Points, in no order, along strands that fork and pass close to each other.
Two points are linked if the straight distance between their rows is under 45.6. Some points are linked to none.
Benoz: [ -2 -17  12   7   2 -20  -6 -14 -12  12  11  -2  10 -12   4  -4  13  -5
  -5  11]
mar: [  0  13  -9   7 -25  -3  -3  14   8  -4   4   2   1 -12  12  10  -3   0
   7  28]
rone: [ -3  11   3  -5  -1 -11 -17   1  20  -7  -6   3  27  -9  11   2  20 -13
  16  11]
zimop: [  5  -8  -4  17 -10 -17   9   1 -23   3  16  -6   9 -10 -10   1 -11  -3
   9   1]
Tiso: [ -6  -7   5 -31   2   9  -2   8  -4  -1  -4   8   6  -3  18  -1  -4  10
  23 -23]
difef: [  8 -10  -2  18  -1 -17   3   2 -19   8  -3  11 -11  -6  -8   5  -8   4
   6  20]
tibug: [ 12  10  -3   9   3   3   4   2 -12   9   1   4 -13  12  -9 -15  -3 -13
 -29  -8]
Setal: [  0   2  12 -17   2   1   9 -11  19  -3  -2  -9   1   0  21   4 -20  13
   1  -1]
Fefeg: [ 17 -19   7  25  -7   2  20  18  -3  -8  12   0   1  15  11  -2  -2 -14
 -12   8]
vip: [  2  -4  -2 -10  29  14 -11   2   1  16   9  -6   3   0  -4 -14  -1   0
 -16 -16]
vor: [ -3  -7  12   6  -4 -13  20  -1  -2   2   5 -28  18  13  -9  15   2   8
   8   0]
Zez: [  1   4 -11  -4  11   4 -28   8  -2   8   1  10  -1 -15  -3   6  10   1
  14  15]
sesid: [  1 -11  35  12   7 -13  11   5   7   3  10  -8   0  11  14  -2  -5   7
 -18  -6]
Dase: [ -5  32   2  14 -25  -5  -4   2 -14  -2   1 -15 -24  -8  -8  -9   5 -12
 -16 -13]
nomu: [ -3  13  30   9   5  -1  -5   7   9   4  10  -3 -15  -5   3   3  -6  14
 -10  -4]
mopi: [ -1 -20   3  27   5 -22  14   6 -15   0   9  -6   1  22 -12 -16 -10  -7
   0 -13]
baki: [-11  16 -11  25 -27 -10  -4  -5  -9  -6  12  -3  -7   5  -7   7 -14  11
   3   3]
nesa: [ 4  5  9 -6  8 22  0 21 -1  4  0 -1 -7 29 -5  2  8 13 -7  9]
nokub: [ 28 -18  -2  19   1  -5   9   4 -11   4  12  18   6  20  -2  -6  -2 -23
  -4   4]
runod: [-21   2 -11  18 -25  -8   3  -6   5 -11  10   5  -3 -11 -10 -26   5 -12
  -2   9]
zuka: [ -3   5 -17  -6  12  31 -25  -1  -2   5  13   7   0  -7  -1 -10   9  -2
 -15 -13]
Resus: [  9   7  -7 -10  -3 -10  10   8   2   7  -9   2  -4 -16  -8   0 -23   0
  12  -4]
bezud: [ -4   7 -22   7   0  20 -22  -2   5  -5  -6  13 -15 -20  -6  -5  12  -7
 -19  -2]
dak: [-10  18   5  15  -7  -3   7   6  -2   2  -3 -12 -19   5 -17 -13   3  -3
 -30 -20]
sovuv: [  7  -6  -2 -22   9   3   4  13  -3   4  -4  -2  13 -10  -6   6 -15   4
  14 -27]
nulid: [ -1   0  -6  -6  18  26   1   7  -5   5   7  -3  -4  24   8   3 -17  26
  16 -12]
lak: [ -3   6  -2 -10   7   4 -28   1  -7  16  -1  19  -7   6  -8  -4  18   6
  -7  14]
pegu: [ -1   0  -8 -11   2  10 -21  13  10  -8  -2   4  12 -19  19   8   9  -4
  25  10]
gizo: [  7 -18   3 -15  30   6   8   1   1  10  -6 -16  11  19   2  -4   3  -2
  -8 -11]
Tum: [ 12 -10 -11  -1  16  34  13   7  -7  -6  -7  12 -15  19  -6 -13  -5   2
   0   3]
Meref: [ -2  18 -18   7 -17  23 -12  10   6 -12 -14  -7 -18   3   5  16   8  12
 -20  -2]
deko: [  3   7   8 -25  14   2   6  -9   8  -7 -13 -13  -8 -16  15   3 -13  -6
  21 -10]
sifar: [-12  -2 -15   2 -10 -25  -1  -2  17  -2  -8  -3  18 -10   3  11  -6   6
  14   0]
vez: [  9 -32   3   5  10  -1  26  -7   0 -11 -15   0   1   7   0   6   2   0
  -5   8]
bupa: [ 11  -1   8  -8  19  11  -6  11 -11   6   1  -4 -12  -1  11  10 -15  14
  14   1]
tobup: [  4   3  -7   7  -9  -8  11  -9 -16  10  14  -2   2   9  -7 -27  -8 -15
 -15  -1]
gafe: [ -8  11 -16  -7   2  18 -14  10   4   1 -13   6 -23  12  14   0  -8  16
 -20   3]
lupim: [  8   4  14 -16  -8  15   4  17  -2   2   0  -1   2   2  -2   4  11   2
   9  18]
Buda: [ 10 -13   9 -14   6 -12  16  -3  -6   5  -2 -11  19   4   3   2  -2 -13
 -11 -12]
Gavo: [ -8 -24   7  -3  -1  -8  17 -12   1 -14 -17  -1   4 -14   0   7  16 -10
   0   6]
foti: [-18 -10  18  -5  -5 -29  14 -13  -6 -13  -9  -6   5  -4   8  28   0  -1
  -1 -14]
Defi: [ -4  -7  15  29  -7   4  13   7  -2  -6  18  -7  -4  15   2 -18   9  -7
 -27   4]
Mel: [ -5  21  -3  -9  -5   0   0  -7  28  -1   2   4  -6  -2  10  -9 -24   7
  -7  -8]
bozu: [ -2   1   7 -34   0   4  -7  -9  -3  -3 -12   5  17  -2  -1   6  22  -9
  27  -1]
Puzu: [  2  -9   8  -7   1   0  17 -29   0  -7   3 -22  16  11   4  18   3   0
   3   8]
gidub: [  3  18 -13  12 -19  -6  -1  12  -8   2   1   8 -11 -12 -13   8 -14   2
  -1  -7]
kevuk: [  1   3  -3   3   7  30  -8   1   9 -10  11  11  -3  -8 -10   3  -8  15
  11 -14]
pego: [ -6  -3  14 -27   0   2   5 -21  -2 -10  -5  -7  18   6   2  23  15  -7
   2  -6]
Zita: [-13   8  -4  18 -23 -17  -5   4  -1  -8   6  -4  -1 -13   6 -11  10 -12
  14  26]
fupeg: [ -5  -3   1   3  -7   1   5  18   6   5   8   0  15  -2 -16  -5   8   1
 -19 -10]
Runi: [ -4  14 -14  21 -15   7 -18  -5   3  -9 -14  -5 -21 -15  -2   6  20  -1
 -24  -8]
valo: [ -9   8  -6   9  -8 -10  -8  -5  -6  12  -3   8 -16   8  -8  -7  12   3
 -13  24]
lesi: [ -6   9   3 -17  -1  13  -6  11  13 -10 -11  21  -9  -4  16  -8  -8   9
  28  -6]
Puzi: [-13  19 -21   9  -9 -11 -16  -7  12   8  -2   0   5   5 -10   1   8   2
   1  18]
vepep: [  3  16 -22  -2 -11  -3 -23  -8  -9   8  -4  21 -11 -11  -2  -6   0  -7
 -20   0]
gonan: [ 21 -11   7  -3   2 -10  22  -9 -15   8  -1   2   6  11  -6 -14  -2 -18
  -1   6]
Lasot: [ 13 -13  18  24  19 -20   7   2  -8  11  16 -18   2  16   4   1  -7  -8
  -4 -14]
rig: [ -1   0  12  28   5   8  -3   1   3  -1   8  -1 -10  24  -7   1  13  10
 -30   1]
ditu: [ 10 -15 -14  -9   0  12   5   2  -5  -3  -8  19   5 -10 -18   2   1   2
  19  10]
nal: [  2  16   0 -21  -1   6   0  -9  23  -5  -8  14  -4  -9   7 -23 -10  -9
  10  -2]
favi: [-21  11  -1  13 -14 -18  -4  -2   8   6  12 -12   5  10  -5   1  -1  16
  -2   5]
Kaver: [ 15 -11   9 -10 -12   8   3   5  -6  -7   4  16  13 -13  -1   8   7  -3
  10  10]
Bis: [  9 -14   7  10  17  12  -6  13   1   2   3  15   1  29  -3  -1  11   7
 -19   2]
Peko: [  0  38 -13  -4  -7   7 -22   9   7  -4 -15   6 -19  -4   3   1   1  -7
   4   4]
Dabun: [ -6  12   2 -24   4  17 -13  24  -4  12  10   2   4   3   8  -6   1  11
  12 -18]
kegu: [  3  -4   0   1   2 -25  -4  -9 -16  17   5  -6   8 -19 -16  -4   4 -14
  11   2]
lib: [ 10 -21   5  -3  18   3  -2 -22  -5   5   4   4  12  -9  -8  -2  11  -3
  -2   3]
Sotob: [ -7  24  11  15  -7 -10 -14   3  -2   5   5  -6 -30 -11   9  -1  -4  -1
 -17   5]
Gonu: [  1   2   5 -18   2 -19 -12   1   2   7 -10  -1  14 -22  -4   7  15 -16
  17  -1]
Siz: [-11 -10  -8  -1 -17 -17  18 -22  10 -13 -10  -2  17  -7  -6   1   6  -8
  15   4]
pepu: [ -5 -13 -13 -15   7  -3  -2 -20   9  -8  -8   0  16  -7   6  19  -8   8
  16  -4]
maso: [  1 -11  15   2  -2 -23  20 -19 -14  -4  -5 -14  -6  -8   8  15 -13  -4
   9  -1]
Zol: [ -1 -14  12   0  -2 -29  24 -15 -20  -3   0 -21   7  13  17   2 -11 -16
  -6 -10]
mab: [  0 -10  -1  -1   4  13   6 -16  17 -13   4   3  12   0  -7  11  -8  22
  16  -3]
vesal: [ 11  -5   2  12  19  -1   7   8  -9  11  -8  -4 -16   8 -15   2  -1   3
  -2  16]
vuv: [-14  -3  10 -26  11  11   2  -3  15 -20 -19  -4  -3 -12  26   2   8  -9
  19 -10]
vede: [ 12 -27  -3 -10  17  15  15  -5  -9  -6 -16  10  -9   3   1  -4  -2   3
  11   9]
Vovaz: [ -5   3 -13  -6  11  21 -16  10 -10   9   3  15  -9  29  11  -1  -9  24
  -6 -12]
feb: [  5  19  -9   6  -6  10  -7 -11   6  -4   7  11  -5  -9 -17   2  -7   2
   6  -4]
Nusu: [-11   1   5   0   8  -4  -3   1  24   0  -8  -7  -4  -9   4  -1  10   4
   1  15]
ligot: [ -9  20 -10 -23  -1   4 -13  21  16   6  -3   0  11  -6  -1  -9   0  -3
   9 -12]
sozu: [-15 -16  -9  13 -16  -5  12 -12  15  -9   9   1  18 -10  -4 -11   4   1
  -6   3]
Gesad: [ 14  -4 -11  16   5   8   1   0  -3   5  18  -7  12  12   1  14 -13   7
  -8   4]

A fork is a point with three links. Follow the links from the first point to the second and name the forks in between, in order.
vesal, Dabun -> kegu, Gonu, gidub, Tiso
nomu, runod -> gonan, vede, Siz
zuka, favi -> Buda, gonan, vede, Siz, gidub
lesi, pego -> Tiso, gidub, Gonu
Meref, Dase -> bezud, Buda, gonan
ditu, Mel -> vede, Siz, gidub, Tiso
bozu, deko -> Gonu, gidub, Tiso
difef, sozu -> kegu, Gonu, gidub, Siz
mab, Zol -> Siz, vede, gonan, Buda
mar, Benoz -> Siz, gidub, Gonu, kegu

A fork is a point with three links, a tip a point with one. Leave the first point through the second and follow the links. Name the first fork or tip that comes.
Gonu, rone -> gidub
nokub, Fefeg -> vede
mopi, Lasot -> gonan
gonan, tobup -> mopi
